Each row is a point on a tangle of strands that fork and nearly touch. The rows are in no order.
Two points are linked if the straight distance between their rows is under 98.6.
z_685: 23; 15; -50; 8; 7; 25; -10; 50; -10; -27; 11; 15; 16; -5; 6; 46; 61; -41; 3; -13
z_165: 17; 39; -23; 34; -10; 58; -26; 3; 21; -7; 8; 65; -37; -11; -34; 19; 22; -31; 13; -20
z_653: -9; 41; -25; 12; 5; -41; 4; -2; -33; -17; -22; -20; -40; 31; 33; -41; -49; 47; -23; 65
z_730: -16; 16; -29; -23; 39; -29; -20; -47; 59; 27; -29; 36; 18; 12; 6; 1; -81; 21; -27; 14
z_850: 25; -12; 20; -28; 6; 31; 11; -19; -6; -7; 6; -58; -1; -6; -19; 23; 22; -66; -13; -17
z_246: 11; 3; 27; 12; -7; -7; -18; 20; 21; 26; -18; 22; 15; -29; 3; -17; 19; 13; 20; -34
z_564: 20; 15; 61; 17; 50; 1; -24; -23; 25; -4; -23; -4; 4; 30; -34; 16; -19; 7; -2; 46
z_592: -6; 20; 68; 3; 13; -12; -52; -11; -2; -27; 16; -5; 30; 45; -10; -64; -11; 29; -28; 9
z_964: 37; -18; 6; -16; -17; 44; 11; 19; -7; -15; -10; 12; 38; 31; 14; 46; 40; -9; 2; -54
z_914: 45; -14; 44; 37; 60; -13; 3; -14; 2; -11; -40; 8; 23; 0; -58; 12; -6; 8; -12; 55
z_330: -27; -42; 0; 2; 17; -12; 42; 18; -3; 4; 1; 3; -62; -39; -5; 33; 4; -34; 19; 3
z_523: 14; -22; -11; 11; 25; -45; 35; 7; -57; -9; 54; -56; -15; -3; -17; -8; 22; 1; -3; -28
z_340: 14; -3; 58; -20; -2; 15; -8; 8; 15; 7; -3; -10; -5; 5; 44; -27; -14; 22; 11; 33
z_798: 1; -1; 74; -20; -22; 37; -34; 26; 28; -1; -17; 24; 55; 24; -7; -37; 12; 25; 24; -3
z_568: 13; -5; -48; -11; -15; -57; 37; -18; -64; 13; 23; -55; -1; 6; 2; -18; 5; 15; -10; -4
z_803: 12; 8; 3; 15; 36; 0; 30; 5; -40; -23; 22; -59; -26; -7; -57; 15; 40; -14; 10; -42
z_519: -20; -28; -52; -6; -26; -42; 25; -33; -23; 33; 26; -12; -2; -3; 7; -16; 2; -1; 7; 11
z_589: -31; 7; 12; -3; 54; -40; 52; -13; 10; 24; -32; 19; -23; -3; -11; 14; -57; 34; 21; 38
z_115: 32; -9; -22; -10; 13; 3; 26; 41; 3; -19; -31; -5; -14; -47; -37; 2; 38; -59; 19; -8
z_203: 35; 36; 11; 29; -7; 7; -35; 61; -40; -51; 17; 29; -8; 19; 4; -30; 46; -5; -5; -5
z_196: -26; 7; 3; -13; 3; 33; -27; -27; 33; -7; 23; 29; -38; -9; 43; 43; -61; -10; -6; 23
z_99: 20; 17; 47; -8; 25; -28; -16; -7; 3; -3; -7; 12; -29; 10; -45; -58; 26; -21; 40; 19
z_507: 32; 18; -9; 15; 7; -2; -26; 59; -18; -34; 3; 3; 17; -5; 37; 6; 43; -16; -1; -12
z_62: 25; -9; 47; 29; -35; -1; -18; 40; -33; -32; 22; -5; -6; 18; -13; -29; 31; 2; -31; -18
z_482: -11; 27; -30; -13; 26; -2; -17; -37; 42; 17; 2; 30; -17; -9; 19; 39; -88; 24; -15; 29
z_839: 1; -33; 1; 7; -16; 54; 52; 27; -7; 3; -1; -15; -2; -17; 20; 62; 5; -2; 1; -19
z_624: -38; 6; 24; 15; 44; -29; 15; 9; 1; -17; -12; 19; -66; -16; -24; 23; -8; -2; 21; 18
z_126: -34; -29; 37; 10; -34; 23; 4; -6; 15; 2; -20; -12; -12; 0; 23; 11; -24; 20; 8; 34
z_841: 2; -38; 19; 0; -42; 2; 18; 1; -6; -7; -24; -47; -2; -13; 44; -2; -29; -11; -17; 10
z_711: 37; 2; -2; 7; 18; -4; 42; 20; -37; 6; 48; -56; 23; 12; 8; -3; 11; 35; -18; -41
z_893: -22; 32; -45; -17; -9; -44; -13; -21; -7; 15; -37; 6; -10; 15; 37; -24; -22; 29; 6; 64
z_883: -36; -16; -51; -32; -65; 10; -11; -37; 6; -3; 1; -8; 74; 43; 15; -50; -13; -7; -44; -15
z_70: -45; 19; -14; 2; 39; -64; -16; -44; 23; 19; -41; 9; 33; 24; -2; -40; -57; 32; -17; 28
z_587: -55; -20; -24; -52; -48; -10; 10; -27; -6; 9; -33; -2; 31; -8; -19; -72; -35; 0; -4; 24
z_571: 48; 28; -50; 15; 0; 10; -6; 40; -19; -9; 20; 9; 12; -16; -33; -4; 82; -45; 12; -31
z_554: -11; 8; 51; -1; 66; -18; 20; 38; -23; -15; -10; 3; -50; -18; -25; -4; 1; -4; 32; 54
z_641: -18; -8; -4; -4; -4; -42; -25; -28; 11; 6; 19; 30; -50; -8; -22; 22; 4; -72; 1; -23
z_498: -6; -32; 2; -33; -30; 25; -15; -24; 36; 30; 42; 18; 17; -24; -16; 24; -14; -4; 5; -26
z_107: -5; -7; -50; -34; -73; 3; 3; -39; -1; -7; -26; -20; 44; 46; 22; 11; -26; -1; -35; -18
z_676: -39; -23; -21; -16; -52; -5; 1; -31; -8; -8; 2; -39; 34; 16; 3; -50; -14; 2; -19; 17
z_616: 18; -29; -10; -13; 0; -22; 42; -11; -6; 4; -34; -61; 10; -27; 32; 2; -14; -13; -18; -33
z_415: 17; 8; 45; 22; 51; -23; -5; 3; -1; -9; 10; -20; 25; 28; -29; -35; -31; 63; -30; 53
z_97: 24; -8; -29; 0; 31; -3; 35; 40; -44; -34; 8; -46; -14; -37; -71; -2; 57; -42; 12; -8
z_411: 25; 32; 49; 2; 52; 37; -24; 41; -1; -17; -27; 11; -15; 7; 19; 16; 16; -12; 15; 54
z_209: -33; -9; -61; -20; -24; -5; 13; -68; -3; 19; 39; -30; -7; 19; -4; 23; -13; -25; -14; -6
z_900: -18; 13; -62; -19; -42; -5; -17; -16; 11; 26; -36; 12; -3; -4; 47; -4; -39; 9; -6; 31
z_497: -15; 7; -4; -14; 16; 5; -40; -32; 24; -8; 25; 30; -68; -7; 13; 34; -23; -53; -12; 12
z_572: -2; 6; 56; 14; -6; -13; -38; -7; 3; -32; -4; -4; -6; 17; -23; -38; 25; -13; -3; 0
z_773: -11; 18; -9; 30; -7; 30; -20; 9; 0; -28; -17; 31; -44; -6; -21; 10; 31; -57; 6; 3
z_703: 6; 2; 9; -26; -3; 29; -7; -4; 23; 10; 4; 23; -15; 2; 66; 40; -17; -30; 8; 34
z_807: 24; 10; 52; -8; 22; -7; 10; 31; -17; 0; -5; -5; -39; -27; -26; -28; 36; -10; 46; 30
z_341: 1; -2; 61; -21; -24; 25; -15; 23; 6; 3; 16; 7; 44; 19; 34; -49; -9; 66; -2; 21
z_857: 7; -22; 34; 19; -27; 33; 0; 2; 10; 17; 12; -6; 26; -15; -38; 0; 40; 16; 17; -54
z_656: 13; -3; -37; -15; -40; 14; 15; -3; 13; 0; -18; -10; 31; 31; 68; 23; -9; -8; -25; -23
z_29: -11; -5; -48; -10; -14; -30; -7; -22; 7; 36; 18; 14; 3; -28; 42; 9; 10; -9; 1; -21
z_840: 22; 38; 33; 13; 9; 34; -26; 10; 32; 22; -18; 50; 11; -5; -30; -13; 14; 15; 37; -2
z_181: -13; 7; 3; 8; 72; -23; 11; -24; 26; 35; -17; 43; 3; -12; -15; 31; -40; 40; 9; 4
z_64: 1; -16; -1; -11; 16; -47; 7; -15; -22; -17; 12; -7; -15; -10; -12; 1; 37; -70; -2; -18
z_590: -5; -15; 33; -22; -36; 51; -32; -14; 30; -2; 24; 40; 4; 4; -24; 16; 8; -26; -3; -35
z_493: 16; 33; 44; -10; 52; 0; -18; -17; 20; 6; -6; 14; -25; 3; 2; 13; -10; -17; 19; 33
z_251: 19; 26; 14; -16; 17; 54; -24; 25; 3; -4; 16; 31; -16; 3; 39; 34; 27; -23; 21; 24
z_494: -10; -37; -11; 5; -8; 40; 14; -4; 4; 5; 13; -14; -38; -32; -19; 60; -1; -32; -2; -27
z_59: -30; 2; 11; 11; 38; -46; 48; -37; -18; 6; -7; -15; -14; 31; -8; 0; -43; 51; 4; 72
z_398: -9; -25; -21; -34; -21; 32; 8; -64; 10; 23; 68; -8; -5; -4; -1; 33; -27; -29; -17; -3
z_826: 19; 9; -49; 7; -12; -21; 5; 13; -17; 14; 4; -7; 33; 6; 65; 14; 17; -1; -18; -38
z_266: 17; 43; -51; 34; 8; 28; 16; 47; 11; -33; 8; 22; -20; -19; -23; -34; 75; -43; 17; 16
z_785: 25; -19; 34; -13; -1; -22; 4; -5; -29; -32; 28; -57; -14; 4; -21; -11; 33; -64; -16; -7
z_112: -54; -4; -44; -15; 0; -29; -2; -15; 38; 45; -9; 39; 4; -26; 6; -3; -40; 40; 23; -3
z_557: -40; 16; 12; 44; 49; -36; -13; -3; 24; 14; -35; 23; -5; -15; -3; 7; -31; 28; 9; -19
z_488: 5; 2; 45; 23; 69; -63; 32; -15; -13; -4; 13; -4; 2; 29; -30; -4; -29; 48; -10; 65
z_23: 28; -12; 38; -11; -34; 29; -23; -17; 13; -1; 14; -3; 1; 1; -10; 23; 36; -56; -2; -14
z_213: -16; -2; -39; 16; -69; 22; 12; 10; -41; -4; -6; -17; 1; 24; 30; -6; 5; 44; 11; 52
z_276: -64; 3; -37; 9; -7; 1; -12; 4; 9; 34; 29; 29; 20; -10; 8; -16; -11; 60; 24; -9
z_492: 4; -13; -14; 14; 26; -24; 45; 31; -13; -14; -13; -53; 8; -23; 11; 24; 11; -11; -11; -75
z_326: 15; -9; -30; 21; 0; 33; -4; 16; 8; 11; 10; 36; 8; -25; 1; 48; 12; 2; 8; -68
z_427: 38; -30; 13; 5; -35; 24; 12; 40; -12; 4; 2; 2; 37; 12; 39; 6; 32; 27; 6; -35
z_832: -12; -32; 23; 17; -23; 23; 15; -2; 3; -20; -11; -49; 38; -2; -35; -19; 8; 21; -21; -67
z_175: 5; -15; -16; 13; -25; 58; -27; 4; 15; -14; 31; 46; -50; -42; -32; 45; -5; -29; 3; -20
z_880: 51; 33; 48; 1; -18; 37; -23; 39; 2; -6; -16; 26; 11; 20; -15; -35; 36; 26; 29; 1
z_74: -46; 4; -49; 15; -46; 35; 0; 2; -4; 38; 14; 6; 24; 8; 33; 13; -5; 56; 21; 28
z_462: -14; -16; -67; -58; -79; 17; -16; -29; 16; 21; -11; 11; 25; 7; 22; 3; -32; 5; -16; 9
z_69: -9; 21; 31; 11; 13; -28; -20; -10; 2; -13; 3; -15; 41; 39; -9; -81; -49; 68; -61; 31
z_856: 13; 16; -26; 22; 10; 20; 21; 21; -10; -13; -6; -26; 0; -3; 3; 56; 14; -26; -11; -74
z_127: 30; -5; 0; -9; 7; -20; 0; 28; 7; 12; -25; 15; 1; -53; -27; -21; 36; -26; 41; -33
z_323: 30; -27; -16; 11; -8; 1; 41; 27; -22; 31; 8; -30; 40; -11; 27; 1; 7; 64; -1; -45
z_779: -52; 17; 9; 11; 43; -65; -16; -26; 29; 8; -38; 32; 17; 17; -30; -38; -30; 26; -11; -28
z_861: -20; -6; -20; 25; -31; -15; 3; 10; -28; -21; -1; -18; -24; 22; 46; -24; -20; 39; -24; 32

A fork is a point with three links. Follow the links from the first point to the second and name the forks in between, in order.
z_856, z_590 -> z_246 z_523 z_519
z_97, z_126 -> z_246
z_415, z_398 -> z_196
z_893, z_115 -> z_107 z_519 z_523
z_494, z_590 -> z_572 z_196
z_840, z_893 -> z_246 z_523 z_519 z_107
z_99, z_29 -> z_572 z_196 z_519
z_883, z_914 -> z_107 z_519 z_196
z_880, z_589 -> z_246 z_523 z_519 z_196
z_656, z_589 -> z_519 z_196

A fork is a point with three links, a tip a point with one. Leave the first point through the second and follow the links. Name the first fork or tip that comes.
z_69, z_415 -> z_196
z_70, z_779 -> z_572
z_107, z_462 -> z_112
z_326, z_856 -> z_246
z_276, z_74 -> z_107

Follow the links from the first point to the second, and from the first to the third. Name the last point that the two ways share.
z_964, z_246, z_70 -> z_523
z_557, z_323, z_107 -> z_519
z_213, z_711, z_498 -> z_519
z_507, z_165, z_70 -> z_572
z_571, z_181, z_773 -> z_572
z_411, z_592, z_107 -> z_196
z_590, z_340, z_323 -> z_523
